Each row is a point on a tangle of strands that fork, close into loops and nearly touch. The rows are in no order.
In the rows, 128 means zero.
Points whose rows are less than 81.3 apart are linked; no others are. Some points are linked to none.
toma: [166 163 103 166 149 174 110 190 181 142  88 154 125 132  88 106 162 128
 154 163 119 165  65 116 119]
Bere: [ 96  60 176  96 167 132 106 107  48  88 123 106 125 148 185 165  87 121
 136 100 115  93 151 162 120]
vipef: [115  59 172  89 172 151 107 134  62  86 128 108 120 144 182 162  98 111
 143  91 111 100 148 159 139]
vipuf: [141 142 107 103 141 151 126 131 156 133 119 122 130 151 114 120 147 120
 141 152 143 131 106 109 127]
Tifi: [ 92  99 150 124 123  80 115  91  79 112 155  90 141 159 163 147 110 148
  87 128 132 111 152 131 109]
rebe: [ 65  89 174 150 143 146 138  81 107 125 148 161 120 111 151 133  68 105
 187  50 128 126 124 164 132]
muto: [ 80  65 141 121 120 133 139 114  98 144 183 143 147 143 150 143 101 151
 143  25 125 178 133 129 133]
keba: [163 131  84 134 129 166 116 179 166 156 105 147 143 153  97 120 155 155
 136 128 122 189  91  98 133]
Rusab: [168 149 104 163 129 170 112 210 169 153  96 153 138 138  92 113 153 144
 151 130 111 183  74 114 134]
Fofaf: [ 66 111 157 127 167 101 111  31  93 111 153 137 121 150 172 154 103 100
 128 130 136  97 136 157  86]
Lumi: [141 105 150 108 135 144 123 168 111 126 127 113 128 112 139 130 107 144
 150 107 119 108 150 133 166]
Pozi: [155 188  75 149 127 146 125 129 191 144 110 154 122 141  83 109 183 118
 132 197 132 129  81 108  96]
gat: [180 127 115 128 161 186 106 208 169 120  75 134 109 133 120 119 160 125
 176 185 125 127  79 116 126]
Letol: [148 123 102 134 160 181 118 161 161 131  89 152 123 143 113 122 130 123
 176 139 134 164  86 119 125]
led: [115 144 127 132 119 117 133 102 142 149 153 144 130 117 117 119 139 132
 115 122 134 127 131 116 135]
fuda: [141 138 136 100 121  75 123 164 113 110  91  54 129 127 122 127 142 140
  34 183 134 100 159 112 127]
lep: [157 106 145 146 136 156 118 229 131 120  98 128 103  88 124 126 112 160
 176 122  82  80 149 161 185]
Pufip: [ 73 100 181 144 154 109 125  67 100 125 167 140 125 123 167 138  90 127
 137  92 123 116 146 149 128]
dat: [158 113 150 154 119 129 127 221 121 143 106 122 115  68 120 133 107 172
 163 104  80  88 156 153 185]
Mem: [120  88 171 104 152 136 121 140  77  57  93  89  99 137 162 142 103  97
 129 141 132  78 151 168 125]
masod: [141 131 155 160 107  89 148 149 130 168 127 119 132  75 111 130 107 167
 131 105  97  94 146 139 173]
fak: [129 128 144 123  84  66 132 131 109 139 150  89 148 145 136 139 146 154
  68 121 125 126 152 115 135]
zodi: [154 116 129 137 159 179 121 184 141 119  90 143 108 116 126 122 110 132
 187 138 115 116 120 136 151]
sozu: [112 129 173 147 143 136 138 115 124 122 120 137 111  77 129 114  83 127
 172 127 120  77 136 166 157]
Zibuf: [153 120 158 120 119 133 130 187 116  97  95 101 106  91 141 124 107 143
 159 149 106  61 151 181 166]
nakof: [ 94  91 159 114 143 103 114 102  72  91 124  84 126 157 160 146 101 123
 100 139 136 100 149 141 100]
Gogun: [ 75 134 139 172 145 157 136  56 143 123 132 192 113 107 127 120  80  86
 204  78 145 120  99 178 112]
kasod: [160  79 142  77 120 137 112 196  91  98 129  78 135 148 156 141 127 141
 117 104 122 115 155 126 158]
pafi: [183 133  89 103  98 124 128 195 143 173 121 102 146 151  91 137 168 169
 104 121 110 148 129  83 150]
lodu: [ 96 124 133 175  92 110 143  97 125 157 161 168 137  98 128 121 103 142
 138  67 126 140 131 137 149]
Girip: [144 199  79 148  94 108 143  56 153 178 161 173 147 101  87 112 162 121
  84 132 129 173 117  78  76]
madus: [ 78 143 133 184 129 139 140  49 137 133 156 196 120  96 134 117  90 101
 188  71 148 127 105 170 111]
gibi: [ 89 102 129 132 112  62 122  86  81 113 152  87 145 163 162 147 115 152
  64 142 136 117 163 121 104]
tuke: [133 116  86  91 136 151 126 130 154 138 144 133 142 166 114 128 158 132
 119 112 138 196 108  85 126]
tifa: [153 174  67 149 138 157 119 127 192 146 112 167 127 143  88 109 177 123
 133 178 134 160  75 103 101]
fodod: [ 87 116 185 165 119  93 145  95 111 137 157 139 136  89 149 128  81 153
 134  82 110 107 155 143 171]
Dib: [171 131  82 113 114 143 123 187 155 170 114 126 146 149  92 129 165 165
 112 121 111 170 117  83 144]
kava: [ 72  84 174 142 137 105 130  82  90 141 183 138 135 131 174 145  87 147
 124  68 115 141 157 136 141]
kot: [152 194  87 140 111 129 139 131 189 136 105 133 118 141  80 106 177 104
 127 223 140 107  97 121  96]
ronu: [154 123 109  75 146 153 118 142 140  98  96  88 130 184 134 130 155  80
 122 184 159 146  98 107 100]
zined: [155 104 105  69 116 139 120 178 121 148 147  92 158 166 124 138 159 158
 100  99 123 170 133  82 149]
Devu: [141 185 111 126  99  86 139 115 159 128 118 109 125 139 103 112 164 104
  65 207 154 114 137 127 104]
ruruz: [158 108 109  69 125 139 118 172 114 108 123  71 147 188 137 135 154 120
  93 148 144 154 125  96 121]
dis: [122  95 164 109 157 160 125 141 108 112 123 127 113 112 149 131  93 115
 170  97 120 110 146 147 158]
kib: [104 140 157 155 135 125 137 105 135 139 131 147 117  84 118 114  95 126
 159 125 128  90 128 157 150]
soz: [147  96 150  89 125 134 115 176  97 121 137  91 139 132 144 136 121 147
 125 100 124 121 153 123 162]
Navop: [154 114 113  78 155 147 116 155 122  82  88  70 124 185 136 130 150  78
  90 194 157 140 111 105 103]
Gevu: [115 172 102 180  98 117 146  68 141 159 158 188 133  88 113 115 127 121
 124 108 134 152 123 125 111]
Riluz: [ 65 126 160 162 166 163 138  55 135 115 114 185 105 104 132 124  75  64
 207 101 139 105 103 180 116]
Liniv: [125 187 104 130 101 101 142  51 139 155 174 160 146 121 114 119 173 119
  78 145 139 160 126  78  67]
ziko: [169 131  97 124 165 182 108 179 176 137  80 144 125 147 110 119 163 128
 164 173 138 161  70 105 114]
Riri: [117 123 191 137 148 134 133 118 111 102 111 125 103  74 147 122  80 127
 176 128 117  64 145 181 156]
Tif: [154 142  99  86 136 153 124 133 162 120 109 105 132 174 118 122 166 103
 130 180 152 143  96 102 108]
Kom: [ 85 123 167 142 171 164 136  83 126 113 109 158 101 101 134 124  77  76
 196 116 131  98 117 168 133]
Zifon: [157 193  92 136  88  99 149 122 174 150 120 126 122 130  85 114 178 111
  92 205 138 113 122 121  98]
maso: [105  97 131 110 121 119 130 123 111 153 177 128 145 143 140 136 129 150
 102  75 123 167 143 107 140]
vibor: [148 158 127 108 121 131 131 146 145 112  98  95 123 141 112 112 134 105
 122 197 146 101 123 136 121]
rulem: [134  90 177 108 160 161 121 148 100  64  85 111  90 114 163 135 103 102
 179 127 117  58 141 196 163]
karu: [ 77 146 135 187 113 124 145  34 120 136 177 198 133  92 146 120  99 114
 164  59 146 143 114 148 102]
Ner: [134 118 133 170  93  96 143 148 128 181 140 135 136  87 106 130 106 168
 128  76 101 129 142 129 175]
gubev: [186 138 112 109  85 107 134 207 134 164 112  84 138 133  99 137 154 164
 110 138 109 120 141 107 150]
Midaf: [130  90 165  95 162 161 120 145  93  48  73 101  93 141 163 140 114  77
 158 149 127  71 131 181 143]
vemu: [ 77 125 133 149 121  64 132  32  74 134 201 139 152 141 185 160 107 162
  91 105 116 127 173 112 110]
ruma: [107 178  80 158 133 153 139  40 160 127 148 205 129 122 110 114 132  86
 164 118 159 183  90 130  65]
zimo: [160 103 102  59 115 135 118 177 113 130 145  74 160 189 134 139 166 144
  88 121 133 171 127  81 130]
Ler: [171 118 127 130 160 183 106 212 158 108  78 132 104 127 127 119 143 131
 186 171 111 107 102 133 145]
zosem: [127  79 167  91 167 163 116 145  93  93 117 118 112 129 166 147 104 103
 167  97 116 107 143 151 156]
fela: [158 116 151 150 109 110 138 196 121 157 118 114 125  71 117 134 104 173
 147 104  86  91 156 143 182]
zame: [148 159  67 150 137 166 116 122 190 139 114 180 130 151  95 113 166 121
 142 154 141 197  73 111  98]
ruve: [166 141 124 109  99 112 133 181 132 148 114  94 138 128 106 130 141 150
 117 143 119 108 135 119 149]
lus: [157 102 120 126  94 113 132 186 118 181 137 114 147 118 106 138 130 178
 112  69 102 152 155  99 177]
Pagip: [124 169 102 113 113 117 134  74 143 139 171 149 136 142 120 125 176 116
  88 144 147 151 122  93  84]
zok: [157  98 150 124 145 164 119 201 126  97  92 115  99 103 139 127 111 144
 185 136  97  72 146 174 182]
vuro: [ 82 127 135 178  99 116 145  70 118 144 176 183 137 100 143 123  99 133
 150  51 135 149 124 142 129]
rulaz: [140 156 102 128 117 128 132 127 157 155 131 140 133 129  97 116 155 136
 119 146 130 125 116 110 130]
Fadu: [117 122 140 112 123 117 126 121 126 144 158 119 139 132 127 128 134 142
 111 106 132 131 136 114 143]
tilu: [113 173 121 129 101  90 131  76 128 123 159 126 134 148 134 126 165 112
  75 168 152 130 139 112  78]
runas: [137 149  63 105 138 153 130  85 175 128 146 166 133 157 108 126 175 108
 117 141 150 205  91  81  87]
Neben: [108 186 122 151  97  58 136  68 125 118 141 115 132 131 138 126 154 110
  58 190 151 119 154 116  78]
pum: [144 124 117 139 146 170 122 178 142 137 103 142 123 122 114 120 113 138
 171 125 119 137 114 123 148]
det: [ 66 100 167 127 171 113 114  50  94 119 161 138 125 144 171 151  96 112
 133 108 127 112 139 152 106]
bifos: [141 148 157 147 102  88 147 145 135 150 121 109 130  84 116 126 116 155
 127 137 105  78 139 150 153]
sitaf: [138 157  60 139 128 161 122  93 180 130 130 191 135 152 101 122 158 115
 148 128 149 214  79 109  86]
Lag: [145 102 114  97 114 136 127 178 121 162 139 113 150 140 116 134 138 164
 116  82 116 167 142  92 162]
Veno: [110 188 124 154 110  43 135  79 136 112 118 100 124 117 135 122 151 116
  41 204 142 101 160 124  94]
zuri: [ 95 104 101 121 103  59 120  82  79 123 161  89 149 175 160 154 130 153
  39 154 143 136 166 101  94]
bofiz: [ 72  71 173 148 121 112 141 107  88 145 182 140 146 124 167 138  81 155
 139  37 116 152 151 134 151]
Podol: [153 132 130 104 100  71 128 173 111 127 106  57 138 140 120 130 145 141
  37 161 132 125 160 108 137]
rik: [129 166  66 147 130 160 124  69 173 124 135 203 136 146 106 122 148 105
 166 118 154 209  76 120  71]
vir: [ 93  76 130 110 127 135 134 123 108 147 178 136 146 148 141 139 113 147
 125  49 126 185 135 115 134]
Zenal: [127 179 130 134 113  73 133 111 147 116 104  95 122 125 115 111 149 109
  57 208 149 100 146 136 108]
Loko: [146 114 135  84 144 107 120 180 102  75  86  55 116 136 134 126 141 126
  48 191 137  95 158 110 124]
sivo: [144 144 156 136 112 117 139 166 128 130 107 108 119  80 121 123 110 147
 151 150 107  70 138 160 153]
motep: [151 206  72 159 104 117 142  74 164 167 147 176 135  99  82 109 170 118
 102 160 129 146 110  96  79]
bem: [114 105 170 107 139 121 117 128  84  83 118  87 120 141 156 136 104 115
 120 135 133  93 146 151 117]
Bigig: [131 199  87 158 126 129 140  70 168 145 138 179 124 103  95 106 160 105
 125 174 144 120 107 119  88]
bek: [124 121 131 119  92  60 125 142 100 129 133  71 146 154 134 141 142 149
  41 143 130 130 160 109 125]
Pame: [153  68 157  93 127 144 112 193  92  73 107  79 116 136 161 136 117 136
 134 107 118  86 160 161 174]
Kabik: [109 113 134 164  91 113 141 129 118 165 150 149 142  99 120 125 101 157
 137  56 117 145 136 132 166]
diru: [155 105 130 166  90  97 141 180 121 189 134 119 137  91 101 136 110 185
 124  63  92 140 154 119 179]
Vopo: [100  95 173 131 165 169 133 117 106 108 110 151 104 100 150 131  71  96
 197  91 120 106 137 166 150]
detav: [162 121 119  79 151 133 119 176 116  74  81  64 120 160 129 122 145  99
  69 203 152 114 137 107 122]
Ras: [116 155  87 111 136 138 135  73 154 131 166 160 131 145 122 123 166 107
 104 134 150 170 112  94  89]
ral: [121 195  74 158 143 152 138  52 172 134 139 195 123 115 103 102 151  87
 143 162 154 160  95 116  72]
bube: [111 129  97 136 142 161 131 106 158 130 126 166 127 145 113 124 124 112
 165 102 146 176  95 125 115]
ralev: [121 108 195 122 157 146 127 125  98  79 102 120  93  90 159 131  87 115
 179 122 117  57 146 193 159]

A piece is all that can be reached along the links. How many separate loops has the piece of each point below (a circle has one, a figure eight two, a Y none), and how many tips (points with one link)?
Midaf => loops 0, tips 2
Liniv => loops 2, tips 0
Fadu => loops 0, tips 2
Pame => loops 1, tips 3

A tip is a point with one link. Name the tips that can be reached along the links from each point below, in the order of the rows.
lep => Bere, ruruz, Pame
bofiz => Fofaf, fak
ralev => kib, zuri
Rusab => ruve

How many points has the smallest loop of links through each point below? Write 0 if it is on no loop.
Liniv => 11
pum => 6
fela => 8
Loko => 0
Zifon => 14
Kabik => 0

Name the points in between on the shortest way along the links from the first point to the second, in order.
masod; Zibuf => bifos, sivo
Loko; led => detav, Navop, ronu, Tif, vipuf, rulaz
ziko; gubev => toma, Rusab, keba, Dib, pafi
Pagip; Veno => tilu, Neben
Ner; zimo => diru, lus, Lag, zined
soz; vuro => Lumi, dis, Vopo, Kom, Riluz, Gogun, madus, karu
